Each row is a point on a landscape with many valleys, with its height.
From any point a ball rolls to the lowest of the 2 points nearest to it. It stops when none of these is lower. Distance is the straight distance between rows; heights are no part of it.
J_245: [-1 -1 12 13 7 10 -6 2 7 -1 0 15 -10 6 -1 0 -2 -4 -5 -3 -2 6 6 -12 10 -12 0 7 -6 2 -2]  height 6.03
J_604: [4 2 0 1 3 9 -4 18 14 -11 16 8 1 -6 -3 0 9 0 -11 7 17 6 -12 -2 8 4 0 13 22 1 -16]  height 3.75
J_133: [-7 -3 5 7 -9 9 -7 14 -3 7 -6 -10 2 4 -9 -10 -4 10 5 -16 9 1 0 -1 1 1 -3 1 -17 -12 11]  height 3.57
J_456: [5 4 0 11 11 17 1 -17 10 -22 17 14 3 10 -8 -6 -1 -14 -6 9 -4 -5 11 12 2 -1 -6 1 16 4 -10]  height 4.76
J_339: [6 13 4 6 -5 16 8 -9 12 -3 19 1 3 -2 -3 2 1 -7 1 5 9 -1 -1 -9 4 -4 -3 9 11 1 -2]  height 5.25
J_864: [7 0 7 -7 6 -6 0 -5 0 9 4 -9 5 -23 4 6 9 -2 -2 0 -1 6 -1 -13 2 9 12 3 20 4 -2]  height 2.52
J_855: [9 -3 -15 8 -6 4 -9 9 -16 31 -11 -24 -10 -11 4 3 -7 17 -2 -12 14 -5 -7 1 2 -3 5 -16 -20 -1 22]  height 7.45
J_209: [3 7 -7 1 3 1 4 6 -7 2 15 2 7 -16 3 -1 8 0 -13 3 0 6 -18 -5 -1 7 14 16 21 -5 4]  height 7.16
J_233: [-10 -3 -7 -3 -13 0 0 -3 -5 8 -9 -14 -1 16 -5 -2 -9 5 7 -7 -5 2 5 5 -1 9 -13 -1 -18 -2 5]  height 4.63
J_898: [-24 -12 -11 -15 2 -9 3 0 -2 -2 -15 6 -7 10 -3 -5 3 1 5 -12 -4 2 9 1 12 5 -10 -7 0 5 9]  height 3.04
J_540: [5 -7 10 -5 -3 -16 2 -4 -16 8 4 -4 7 -5 17 6 1 1 7 9 -3 -2 -4 -5 -3 6 9 -9 -3 -3 8]  height 7.02
J_606: [-8 -5 2 -4 3 1 -6 9 21 7 -11 -9 -8 -5 -4 0 -3 -3 8 -11 6 4 8 -8 10 -2 -9 10 6 2 8]  height 1.75
J_35: [3 -5 1 3 1 -1 -8 4 -16 26 -7 -16 -8 -9 8 5 -7 16 -9 -13 10 1 -5 -13 2 -2 15 -5 -12 1 13]  height 7.27
J_441: [11 8 9 0 9 -6 3 -16 -12 11 -1 -6 -2 -8 14 3 -5 -13 -5 -3 -17 -7 11 9 -14 -19 -5 4 -10 2 7]  height 7.62
J_307: [-11 -5 -9 7 -2 0 2 19 -10 8 -2 -10 -9 -2 -2 -9 16 9 0 -10 10 3 -3 -6 7 -9 -2 4 -15 -23 24]  height 8.76
J_595: [13 1 1 7 18 -12 0 -3 19 -22 3 11 7 7 -3 2 -1 -10 1 23 -8 -4 0 1 1 1 1 1 35 8 -10]  height 3.95
J_715: [7 -8 0 -25 -11 -8 14 -24 -24 9 9 -10 3 1 -2 11 0 -4 2 8 -4 -7 1 25 -14 7 4 -16 -4 5 -3]  height 1.48
J_841: [11 12 9 8 11 16 -8 1 10 0 1 -1 3 -12 -6 9 -4 -12 -1 -10 -1 8 -6 -9 15 -9 -3 18 19 3 -11]  height 4.98
J_398: [13 -8 -13 -13 -5 -9 18 4 14 -31 3 14 12 7 -12 4 6 4 4 30 -9 -12 0 2 -14 0 13 -4 23 -1 -15]  height 6.61
J_417: [-4 0 -20 4 5 -9 -11 18 15 -6 4 -1 -9 -9 14 8 11 4 -6 14 9 9 -3 -4 -1 13 -3 5 14 0 1]  height 8.10
J_244: [-22 -10 -18 -8 1 -12 -4 2 -15 2 -2 0 -9 -5 21 -3 0 5 2 -11 6 -8 -1 8 -5 5 -9 -13 -10 2 21]  height 8.30
J_423: [2 3 9 11 9 4 -3 -2 -4 10 -3 5 -18 -5 1 0 6 1 -11 -3 -1 6 9 -12 6 -21 1 5 -14 -1 6]  height 5.86
J_187: [1 4 9 -3 2 14 -3 13 6 -5 13 3 7 -7 -11 -4 4 3 -1 -9 18 6 -15 -9 16 2 2 14 20 -4 -10]  height 4.03
J_988: [11 -2 -8 -14 -2 -20 11 -3 6 -10 9 23 7 9 2 1 -5 0 0 23 -8 -12 -8 3 -7 3 10 -2 14 12 -12]  height 2.39
J_312: [11 -2 14 3 -6 -2 -2 -5 -18 24 -8 -9 14 -6 -2 -1 -10 3 10 -2 0 -11 -12 10 1 2 10 -13 -15 5 10]  height 6.55
J_87: [13 1 13 5 3 11 -4 -8 6 2 -10 0 6 11 -11 -3 -15 -6 -5 -5 -17 0 12 -1 -5 -11 -4 7 -14 3 -14]  height 3.51
J_84: [2 -3 5 1 -10 8 4 6 -6 6 -8 -6 -1 14 -10 -8 -6 3 2 -9 1 -2 4 10 -6 -8 -8 8 -27 -8 4]  height 4.13
J_786: [-2 -4 7 5 4 14 -2 9 9 -18 17 10 -6 6 -5 -7 10 -4 -9 1 15 0 7 2 3 -3 -7 2 1 -4 -7]  height 2.86
J_432: [5 -3 11 18 11 19 -9 10 19 -9 9 3 -8 3 0 -6 12 -9 -17 2 10 3 16 7 4 -5 -7 -2 -6 -6 -8]  height 2.46
J_413: [-12 6 8 2 -1 -10 2 -4 -1 14 -14 -11 -3 -9 15 -4 7 4 -1 -8 -2 1 -4 5 -1 -10 -3 4 -15 -2 12]  height 5.83
J_933: [10 6 8 -1 8 21 -4 -6 8 -9 6 4 4 -2 -11 -2 -11 -4 10 -14 4 -1 1 -7 17 -18 -6 14 19 3 -12]  height 4.74
J_555: [-11 -4 -12 -7 -13 3 6 3 -18 -4 7 1 -17 7 -9 -5 0 7 14 -5 14 -2 4 9 -3 1 -6 -8 -20 -7 13]  height 4.50
J_27: [-19 -7 -25 -2 0 -5 -7 16 -16 -3 1 7 -11 -4 7 -4 -2 9 8 -10 9 -7 -8 0 2 10 0 -15 -1 -4 26]  height 8.43
J_560: [8 4 7 -1 0 4 4 -6 -8 4 -11 -6 -13 18 -9 -2 -6 -4 -5 -5 -6 -2 10 14 -13 -22 -8 9 -29 0 0]  height 4.43
J_650: [-3 -3 14 10 1 4 -7 -1 10 -6 -1 12 2 13 -1 6 -5 -9 2 6 -8 8 5 -5 7 3 0 3 -3 3 -12]  height 6.19
J_876: [-8 -4 -5 2 -4 -1 7 8 13 4 -26 -6 -15 7 -11 -7 -2 -4 -3 -12 -4 -5 21 -2 -1 -23 -7 -1 -20 -12 6]  height 4.28
J_267: [-12 -6 -6 -9 -8 -2 1 -6 -1 -3 6 -3 -7 0 6 -1 1 -3 0 3 0 1 7 14 -12 6 -3 0 -10 3 8]  height 2.69
J_918: [-3 0 15 -5 -5 4 2 -12 4 6 -13 4 18 12 -9 2 -13 1 13 -2 -8 3 -6 -4 17 0 -1 6 10 8 -14]  height 6.10
J_380: [3 2 2 -5 -4 -3 3 0 -7 1 10 -5 2 -23 10 7 9 -8 -1 10 -7 6 -8 6 -20 6 12 1 0 -8 5]  height 7.28
J_979: [-3 2 -10 -5 -4 -17 -4 7 1 -15 6 -3 8 0 5 4 0 15 10 14 5 -1 -7 -8 -7 22 -1 -8 14 5 -6]  height 3.30
J_179: [13 -8 5 -8 2 -12 14 -8 -11 -8 7 7 5 -4 10 6 10 -10 6 21 -15 -2 3 -4 -10 1 9 -9 10 0 1]  height 1.42
J_459: [13 9 8 15 5 10 4 -8 -6 10 13 6 -2 -4 5 4 6 -3 -7 9 -5 4 -4 -14 13 -11 0 12 -1 -1 -1]  height 5.60
J_32: [-2 7 -1 4 4 -12 -9 14 -8 7 -7 -4 8 -14 7 12 1 6 2 -2 7 7 -22 -10 5 18 18 -8 15 7 -4]  height 4.82
J_849: [1 -3 -16 -11 -2 -20 -7 22 8 -3 3 5 5 -20 5 6 3 5 0 11 2 -3 -18 6 -14 16 14 -3 15 7 0]  height 8.28
J_828: [12 6 9 5 -7 5 9 -7 6 -3 11 4 11 0 3 5 0 -10 10 15 -6 2 0 -9 6 -1 -1 8 8 -6 -5]  height 5.43
J_309: [2 -7 -9 -7 -5 -4 11 -5 9 -25 16 4 9 15 -6 3 9 -3 -1 30 -7 -3 3 8 -12 13 4 0 19 -5 -19]  height 6.87
J_773: [18 9 1 7 8 10 -1 -13 3 9 2 1 -1 -14 2 -4 -8 -12 -4 -6 -14 -4 12 5 -8 -21 -10 13 -6 2 1]  height 7.72
J_108: [-14 -5 -21 -15 -10 -5 6 -6 1 -12 10 5 7 24 -4 3 -7 -3 2 9 -3 0 -10 6 -5 18 4 1 13 3 -6]  height 4.31
J_181: [20 -6 -9 -6 0 -4 13 4 19 -36 1 13 15 20 -15 3 3 -2 2 25 -11 -10 -4 8 -3 -3 11 -1 30 -10 -25]  height 6.31
J_12: [-16 0 -18 7 0 -1 0 21 -3 2 -3 2 -12 -8 5 -5 17 5 -7 -12 13 8 -9 -5 8 1 0 4 -4 -13 12]  height 8.66
J_566: [-18 2 -8 6 -2 0 -7 13 6 -2 -16 -13 -10 4 -4 0 1 6 4 -16 1 1 12 -12 0 -4 -13 -5 -16 -8 8]  height 5.38
J_642: [1 6 0 14 4 6 -4 11 23 8 -24 -6 -16 -2 -7 -3 1 -3 -14 -5 2 2 15 -11 -3 -28 -6 3 -19 -6 5]  height 3.67
J_827: [3 -5 -5 -14 -6 -15 7 5 6 -19 0 -4 11 -8 -1 8 4 0 14 12 -2 -2 -3 -6 -10 17 8 -8 23 0 -9]  height 2.84
J_763: [-11 -9 -11 -9 -10 -5 5 -10 -9 -3 4 -10 15 15 -2 3 -12 0 8 3 -9 -4 -11 10 -8 25 11 -10 9 0 3]  height 4.84
J_511: [7 15 13 0 1 0 3 -16 -6 -12 2 14 22 -1 0 5 -9 -2 14 4 -11 -3 -9 -11 8 -6 7 3 18 2 -16]  height 5.73
J_891: [-5 -2 11 -5 -2 -7 -2 -3 -6 25 -25 -11 0 -5 8 -4 0 9 -1 -10 -4 -3 -3 9 0 -21 -5 -1 -25 5 12]  height 6.07
J_165: [-11 -6 -14 -10 -3 -6 14 -5 -8 14 -24 -5 -15 18 -12 -4 0 0 -1 -10 -10 3 13 9 8 -11 -9 -7 -26 -4 2]  height 4.05
J_764: [-15 4 3 -1 0 -19 -2 0 0 6 -7 -6 1 -10 22 6 5 -4 -4 -3 -5 -1 -5 -1 -8 4 1 -7 -2 6 7]  height 6.05
J_602: [5 0 10 -5 7 -4 -8 -6 6 10 -2 -12 -3 -16 8 0 0 -2 -7 -6 -2 3 12 -10 -5 -4 2 2 4 9 1]  height 2.11
J_544: [-15 -9 -7 -11 -9 1 10 3 -18 -4 -5 2 -9 7 -25 -8 -4 6 17 -14 10 -4 8 -3 4 -2 2 -11 -12 -9 11]  height 4.41
J_146: [7 12 5 17 11 16 0 8 7 0 15 8 4 -6 1 -2 13 -17 -20 -1 0 4 -4 -2 11 -7 -9 14 8 -7 -7]  height 5.28
J_113: [18 12 -1 7 3 2 12 -3 -5 -2 12 -3 10 -17 1 8 13 -10 -6 8 -12 7 -10 -17 -1 3 11 10 21 -9 -5]  height 7.26
J_921: [13 10 12 27 18 21 -6 2 8 0 5 -1 -10 1 -10 -3 10 -4 -23 0 5 1 13 -4 9 -17 -5 -3 -4 -7 -1]  height 2.87
J_966: [0 -2 -3 8 13 -1 -1 -12 18 -17 5 14 -3 19 -4 -1 -2 -9 -8 17 -1 -3 6 12 3 7 -2 -2 22 8 -5]  height 4.39
J_990: [-20 -9 -8 -8 0 -9 11 -3 -5 0 -19 4 -13 11 -10 -5 6 0 4 -9 -10 2 19 0 11 -7 -9 -10 -16 -6 7]  height 3.56
J_948: [8 -6 -3 -12 0 -2 12 3 -11 12 -17 -4 -4 4 -14 -17 -15 3 -5 -14 2 -12 12 1 -10 -20 -1 4 -10 -4 16]  height 5.59
J_810: [-7 -18 -3 -2 -2 -12 -3 -6 -17 17 1 -14 10 0 16 2 -5 0 1 -4 1 -15 -6 13 -5 14 4 -25 -1 5 17]  height 6.69
J_462: [3 4 5 4 5 9 2 1 -11 -3 19 17 -3 -6 5 -11 6 -6 -6 -1 0 3 -5 4 0 -7 -2 16 -4 -2 4]  height 6.96
J_2: [-10 -1 -5 -10 0 -9 2 -11 -1 -11 -5 11 -5 16 -4 3 -3 -3 -11 3 -7 6 -1 10 -3 16 3 -9 3 17 -17]  height 5.71
J_94: [13 -3 -12 -8 -5 -12 2 13 18 -15 19 20 5 2 -3 1 -1 5 -1 23 4 -10 -9 0 -5 1 7 6 17 6 -11]  height 2.94
J_276: [2 -12 3 9 4 3 -4 8 21 -14 14 -3 4 9 6 1 9 -8 -6 20 4 2 10 5 2 9 -8 3 14 -4 -10]  height 3.23
J_903: [5 5 3 4 12 -2 -5 1 16 -1 5 -6 -7 -11 3 10 9 -4 -7 3 5 11 1 -11 4 6 4 9 20 6 -6]  height 2.60
J_719: [-18 -3 -22 -2 -4 -6 -2 8 3 -13 6 11 -15 8 9 0 0 -1 0 5 1 0 5 11 -9 8 -10 -1 -7 3 10]  height 3.24
J_412: [1 1 5 9 4 13 6 -15 8 -6 -3 6 -8 18 -19 -9 5 -4 -7 3 -1 0 19 10 9 -6 -15 -4 -8 2 -6]  height 5.13
J_216: [0 3 4 11 7 14 -1 10 17 4 0 -2 -6 -7 0 -5 14 -8 -18 -12 3 7 1 -2 10 -10 -7 16 -1 -10 1]  height 5.45
J_747: [-13 3 -10 7 -10 4 -4 6 4 -7 1 -13 -1 12 -2 0 -4 4 7 -4 3 -1 8 -6 -5 10 -19 1 -9 -3 3]  height 5.02
J_680: [6 -2 10 -2 -7 -2 -2 -1 -12 29 -14 -12 2 -10 1 -3 -6 9 3 -9 7 -8 -4 7 -4 -7 3 -6 -20 6 12]  height 6.34
J_637: [7 5 13 -10 -4 0 6 -20 -25 1 11 9 9 -2 3 -2 -4 10 9 4 5 -9 -10 4 -1 0 11 -7 0 5 -5]  height 4.96
J_454: [-5 -3 3 2 0 6 7 -3 11 -1 -17 -1 -13 11 -18 -10 3 -5 -5 -6 -5 -1 23 2 2 -16 -13 -2 -17 0 -1]  height 4.75
J_775: [-2 -1 -17 2 -6 -4 -8 7 6 20 -10 -23 -6 -15 18 8 -2 8 -3 -11 2 2 -1 -9 -2 0 -6 -2 -11 -4 15]  height 7.89
J_483: [-7 -10 -9 -3 -5 -4 -12 2 -12 17 -14 -20 0 -6 12 4 -12 9 0 -18 4 -14 -1 10 -6 2 -4 -24 -16 0 16]  height 7.93
J_850: [-9 0 14 -9 2 -2 -3 -12 -12 2 -8 2 -2 -2 -4 0 -8 6 -3 -14 -2 0 5 6 -6 2 6 -11 -11 14 -7]  height 5.08
J_134: [12 13 12 -8 -6 -2 13 -23 -24 -12 7 6 13 1 1 9 -3 0 10 9 -8 -6 -6 2 -9 -3 9 -9 3 3 -11]  height 5.14
J_147: [-7 10 10 -2 5 -1 0 -9 -1 -10 5 11 1 -4 -5 0 -5 7 -1 -1 5 0 -1 -7 -1 1 3 -3 7 17 -9]  height 4.53
J_136: [-1 1 0 -4 0 -2 -1 -1 -11 8 11 -4 -4 -15 13 -6 11 6 -6 0 4 3 -11 9 -6 4 11 9 -3 -5 11]  height 7.17
J_771: [10 -4 8 -2 -2 17 -5 6 14 4 -10 0 0 5 -14 -5 -12 -2 -4 -11 2 1 12 -1 -2 -12 -9 12 -12 1 -10]  height 2.93
J_150: [1 3 6 20 1 0 -9 11 13 -3 1 9 -2 3 9 6 9 -5 -4 15 3 14 -3 -5 7 6 1 -1 -6 -3 -11]  height 6.35
J_396: [14 6 9 3 5 -2 12 -5 -10 -7 2 -4 17 -14 0 6 6 -13 7 2 -20 3 0 -13 -9 -2 8 1 12 -8 3]  height 7.36
J_825: [-9 10 -2 11 -3 -8 -7 11 3 0 0 10 -3 -2 11 6 5 5 1 10 3 9 -11 -5 1 9 -3 -2 -10 5 -2]  height 6.46
J_103: [-12 -7 -11 -8 -2 -6 -1 7 8 -14 8 12 -3 17 3 1 -7 -2 2 5 5 1 -2 5 -2 12 -4 6 11 4 -2]  height 3.80
J_614: [4 -6 -1 -15 -3 -19 9 -5 -8 -3 9 18 4 -2 12 7 -1 -2 0 16 -2 -6 -8 2 -8 6 8 -8 6 8 -3]  height 1.89
J_282: [0 -2 11 -9 -1 16 -1 2 8 -6 4 6 2 -4 -17 -4 -9 -2 8 -15 14 2 0 -2 9 -6 -1 11 10 -2 -4]  height 4.40
J_220: [9 -10 0 -18 -9 -6 19 -22 -14 0 0 -6 9 6 -2 10 0 -4 3 12 -16 0 4 9 -8 13 9 -15 1 -1 -13]  height 0.68
J_977: [4 10 4 16 13 11 -1 -4 -9 -6 11 17 1 3 1 -10 4 -11 -4 -3 -12 -2 3 5 6 -17 -14 11 -5 2 -2]  height 6.84
J_965: [-16 -4 -8 -5 1 -16 -12 8 -2 6 -7 -8 9 -8 15 4 -4 1 4 -7 3 -4 -11 -1 0 16 -2 -11 10 8 12]  height 6.26
J_518: [14 9 6 24 10 15 -6 7 21 10 -12 -3 -8 -2 -6 -5 3 -4 -22 0 0 0 13 -3 0 -28 -6 4 -14 -7 -1]  height 3.26
J_420: [-12 -11 1 -16 -1 1 -1 -9 -6 -9 -1 11 -7 7 -7 -4 -6 2 -1 -11 5 2 2 11 -2 11 5 -6 0 9 -7]  height 5.41
J_513: [-16 -16 -17 -10 -5 -6 -6 -4 -16 8 -12 -12 -9 8 12 5 -5 2 0 -15 -2 -4 4 14 -2 2 -7 -19 -21 -5 15]  height 8.13
J_403: [-9 -4 -1 0 -1 9 5 12 0 -12 8 7 -11 4 -11 -9 7 4 2 -7 18 2 9 -6 3 0 -5 1 -4 -6 0]  height 3.29
J_683: [2 4 -9 -4 4 -14 -7 15 13 -7 4 9 -4 -16 8 9 7 -2 1 16 5 6 -8 -4 -4 15 6 -2 17 12 -8]  height 8.18
J_919: [2 -5 3 1 -9 -1 -3 3 12 -6 10 -13 5 1 3 1 5 -2 4 12 1 2 8 -2 -8 14 -3 2 3 -6 -7]  height 2.81
J_71: [-15 -7 -15 2 -5 1 -10 21 -4 -2 4 2 -4 -3 7 -9 4 9 6 -5 12 -1 -8 3 2 12 -3 -1 -3 -10 17]  height 8.55
J_48: [10 -2 3 12 19 -10 -9 14 26 -15 8 7 2 6 1 -2 8 -7 -8 18 2 1 -1 1 4 4 -1 5 25 3 -7]  height 3.60
J_909: [3 -1 7 10 6 1 -11 -1 19 -2 -3 -13 -13 -2 9 -4 1 1 -9 -3 -2 5 18 -7 -7 -5 2 2 -6 -3 -1]  height 1.57
J_697: [3 11 -2 3 -5 6 9 -21 7 -18 4 15 13 31 -8 7 -3 -7 -3 12 -10 1 -7 5 10 0 2 2 17 -2 -29]  height 5.67
J_448: [-3 -7 -7 -8 -5 -11 11 9 -6 10 -28 -9 -11 4 -12 -10 -6 2 -1 -12 -1 -6 13 6 -9 -27 -4 1 -26 -11 15]  height 4.95
J_141: [-5 0 -20 -2 -5 2 -13 7 -3 16 -13 -17 -5 -15 15 4 -7 11 5 -19 1 -8 -3 -2 -1 1 -10 -19 -13 -5 18]  height 7.76
J_277: [-8 -15 -6 -6 0 -14 -6 4 -8 8 5 -5 12 -7 11 5 -6 0 4 -3 8 -13 -14 6 0 20 9 -21 17 12 15]  height 6.47
J_646: [2 15 6 1 -3 9 9 -25 -5 -1 -2 9 14 12 -9 -3 -9 -7 6 -3 -13 -5 1 -1 8 -13 -9 9 1 9 -9]  height 6.56
J_561: [-6 3 -4 0 -8 -10 -6 7 -8 4 -4 1 3 -5 14 1 5 6 10 6 1 -1 -11 10 -5 19 -3 -9 -12 -1 4]  height 6.60
J_155: [8 -9 4 -12 -6 2 4 -21 -6 1 0 -4 2 8 -4 1 -9 -3 0 2 -12 0 7 8 -2 4 4 1 -4 3 -15]  height 1.45
J_920: [-6 1 -14 5 1 -4 -13 12 13 8 -5 -11 -10 -15 18 9 10 4 -5 -3 5 13 -3 -9 5 10 -2 2 2 -6 4]  height 8.01
J_951: [-7 -10 4 3 -8 9 -7 2 -4 3 1 -4 9 9 -6 -11 -7 6 13 -6 5 -1 -10 4 6 15 3 1 -2 -2 10]  height 2.96
J_620: [14 13 12 20 8 8 1 -5 -3 8 9 1 -15 3 2 2 8 -3 -7 10 0 3 4 -3 5 -19 -6 8 -16 0 6]  height 5.72
J_67: [4 -5 -22 -19 -7 1 19 -4 -8 25 -20 -8 -10 22 -17 -3 -10 3 -10 -10 -8 6 7 5 4 -8 -6 -4 -17 5 -3]  height 4.64
J_663: [-4 -12 3 -9 -3 -11 0 -8 -16 10 4 -7 3 6 12 1 -9 7 5 -1 4 -7 -1 1 -2 8 4 -12 -5 4 14]  height 6.88
J_684: [-3 1 8 7 -5 -8 -5 5 -15 12 -5 -1 10 -8 10 -3 4 4 9 1 0 -4 -19 18 -2 12 10 -8 -14 0 12]  height 6.74
J_173: [-5 7 9 -5 4 7 -2 -6 -6 1 1 9 -8 -14 -7 -2 -2 4 0 -12 8 2 5 -5 -1 -4 2 -1 -6 10 -3]  height 4.79
J_567: [7 9 14 7 6 -10 5 -10 -6 4 2 -4 3 -3 11 9 -1 -14 0 7 -18 1 2 -8 -13 -4 4 0 -1 -1 2]  height 7.48
J_746: [13 2 -7 -5 -2 -2 1 21 16 -17 15 4 7 -3 -5 8 5 3 2 20 15 2 -13 -4 2 5 10 8 26 -3 -18]  height 3.41
J_630: [-10 -14 -6 -15 -1 -3 0 -2 12 10 -11 -3 -9 -2 1 -4 -6 -2 5 -13 0 1 15 2 6 -1 -8 1 -2 4 12]  height 2.41
J_573: [-3 4 14 -5 0 -7 0 -11 0 -4 -10 14 19 4 -1 6 -7 4 11 10 -5 -1 -11 -10 14 2 6 -3 16 9 -17]  height 5.89
J_366: [3 13 3 -3 -8 5 10 -23 -10 -16 5 15 14 18 -3 5 -9 -5 5 8 -10 -1 -6 3 -2 4 11 -4 6 -2 -24]  height 5.39
J_675: [-2 1 11 -2 -7 5 8 -14 -1 7 -5 3 8 12 -9 -4 -13 4 6 -4 -5 -2 1 -5 8 -6 -7 8 -4 7 0]  height 6.36
J_289: [9 -11 1 -15 -6 11 -1 -9 10 3 -3 -1 -2 3 -11 -7 -15 1 2 -7 -1 0 14 7 0 1 -1 7 -4 3 -9]  height 2.20
J_822: [16 6 6 5 4 8 -2 -7 -3 7 -13 -2 -6 9 -9 -6 -17 -2 -11 -5 -15 -6 14 2 -13 -25 -7 9 -21 5 -6]  height 3.98
J_123: [12 6 -1 -1 2 0 10 -7 13 -33 2 10 18 22 -7 6 -3 -8 7 15 -8 -4 -6 6 5 -1 4 4 33 -11 -29]  height 6.00
J_242: [-4 -6 6 -5 -6 12 8 7 -6 -6 -2 10 -8 3 -26 -6 -3 1 8 -13 7 0 10 -9 10 -10 4 0 -9 -13 0]  height 3.82
J_996: [-2 0 7 5 14 1 -9 11 18 5 -4 -9 -12 -7 1 7 5 -1 -2 -5 8 15 1 -10 16 1 -3 13 13 4 0]  height 2.27
J_300: [-1 -2 -22 8 -3 7 -14 7 -11 26 -12 -17 -9 -21 13 4 3 12 1 -16 10 -3 -12 4 5 6 4 -19 -8 -3 21]  height 7.61
J_627: [-18 8 4 3 9 -11 -13 18 -5 2 -14 2 0 -8 1 6 0 11 -4 -6 7 7 -21 -9 3 9 5 -3 6 15 0]  height 4.56
J_182: [9 -3 11 4 4 -5 -3 -2 -16 19 0 -10 4 -10 15 4 -5 5 -4 -3 -2 4 -6 -10 -3 0 15 -2 -7 -3 9]  height 7.14
J_5: [14 1 7 -7 -6 12 4 -21 -15 3 14 6 6 -3 -2 -9 -8 7 7 -2 5 -6 -1 0 1 -8 5 7 -4 -2 1]  height 4.73
J_924: [-10 2 -16 -2 2 -15 -11 16 0 -8 0 3 7 4 -1 -3 -2 17 4 1 6 -5 -11 0 -7 19 -6 -7 8 14 1]  height 3.74
J_547: [7 0 8 -5 -8 10 2 -7 -12 11 9 0 0 -6 -6 -7 -3 15 8 -5 19 -5 -6 -3 4 -1 9 4 -7 3 8]  height 4.48
J_833: [4 -5 2 -7 -12 -4 4 3 6 -6 1 -12 11 -10 -1 9 2 -3 17 10 -4 2 2 -6 -12 19 7 -6 7 -9 -1]  height 2.33
J_319: [-2 1 1 -4 -5 2 2 2 -17 8 4 -6 -14 0 -3 -6 4 11 7 -6 16 -1 1 4 -1 -7 -1 1 -19 -4 17]  height 4.12
J_201: [-12 -5 -4 9 -4 5 1 20 9 3 1 -9 -6 4 4 -7 14 1 -4 -7 10 4 8 -4 9 -10 -16 6 -16 -19 6]  height 8.88
J_516: [9 2 12 17 17 10 -15 -5 20 -9 5 1 -4 -2 5 -5 5 -10 -12 3 -7 6 16 1 -2 -5 -2 1 3 -4 -7]  height 2.07
J_870: [10 11 2 15 11 14 -1 -4 13 -16 23 11 0 -7 -2 0 4 -11 -8 13 5 -1 1 -1 2 -3 -2 4 22 3 -7]  height 5.03
J_867: [7 13 8 4 3 9 9 -17 -11 -1 6 8 -2 8 -5 -4 -2 -10 1 2 -11 -1 6 8 2 -12 -11 9 -10 6 -2]  height 6.72
J_945: [18 8 10 8 1 7 7 -6 -2 -13 8 9 23 -4 -1 4 4 -6 16 11 -13 0 -1 -14 7 -7 5 4 15 -13 -18]  height 5.57
J_145: [8 -3 4 -1 -12 -1 5 1 0 5 2 -17 18 -12 -3 3 1 2 18 5 0 -3 -12 -4 -5 18 15 -9 10 -6 6]  height 1.79
J_658: [-23 -2 -14 -3 0 -4 -14 5 1 -2 -18 -9 -9 4 9 6 -7 7 7 -18 -5 1 8 -3 -3 2 -15 -14 -10 1 6]  height 5.68
J_901: [7 16 5 19 15 9 -8 6 1 -5 7 10 7 -9 0 5 5 -12 -10 -3 -6 9 -11 -8 12 -5 -2 17 15 1 -15]  height 5.15
J_487: [-16 2 5 -2 6 -13 -6 7 -1 -10 -8 10 1 1 -5 -5 2 11 -1 -4 6 0 -5 -4 -3 10 2 -1 5 17 -5]  height 4.19
J_384: [5 7 -6 4 2 7 3 2 -8 8 15 7 -7 -13 5 -2 14 2 -17 -1 4 8 -10 1 3 3 7 18 2 -3 4]  height 7.06
J_117: [-1 2 6 3 -5 5 -4 7 2 10 6 -12 10 -7 -1 -4 1 6 6 -3 6 3 -10 -7 3 12 5 7 4 -4 6]  height 2.42
J_205: [-2 3 1 -15 -8 -5 8 -17 -11 -2 9 -7 -6 0 1 5 1 -7 1 12 -6 -3 4 22 -17 6 -1 -2 -8 5 -1]  height 2.16
J_569: [-11 6 3 9 2 0 -3 3 13 11 -10 -10 -3 -10 9 -6 12 1 -10 -10 -1 10 -4 -4 3 -9 -2 14 -4 -6 6]  height 5.63

Two balls start at each pair of points below. Name the first point that both come to, or write none.
J_663 / J_680 -> J_413
J_684 / J_182 -> J_413
J_201 / J_307 -> none

Call two points neighbours if one is among the 2 nearest of the other. Go from one point of each pair to the other, from neighbour to neighbour, staying as low as possible. Name the highest point that can't be avoided.
J_319 / J_876 -> J_555
J_145 / J_220 -> J_560
J_606 / J_145 -> J_67
J_179 / J_909 -> J_965
J_606 / J_909 -> J_903
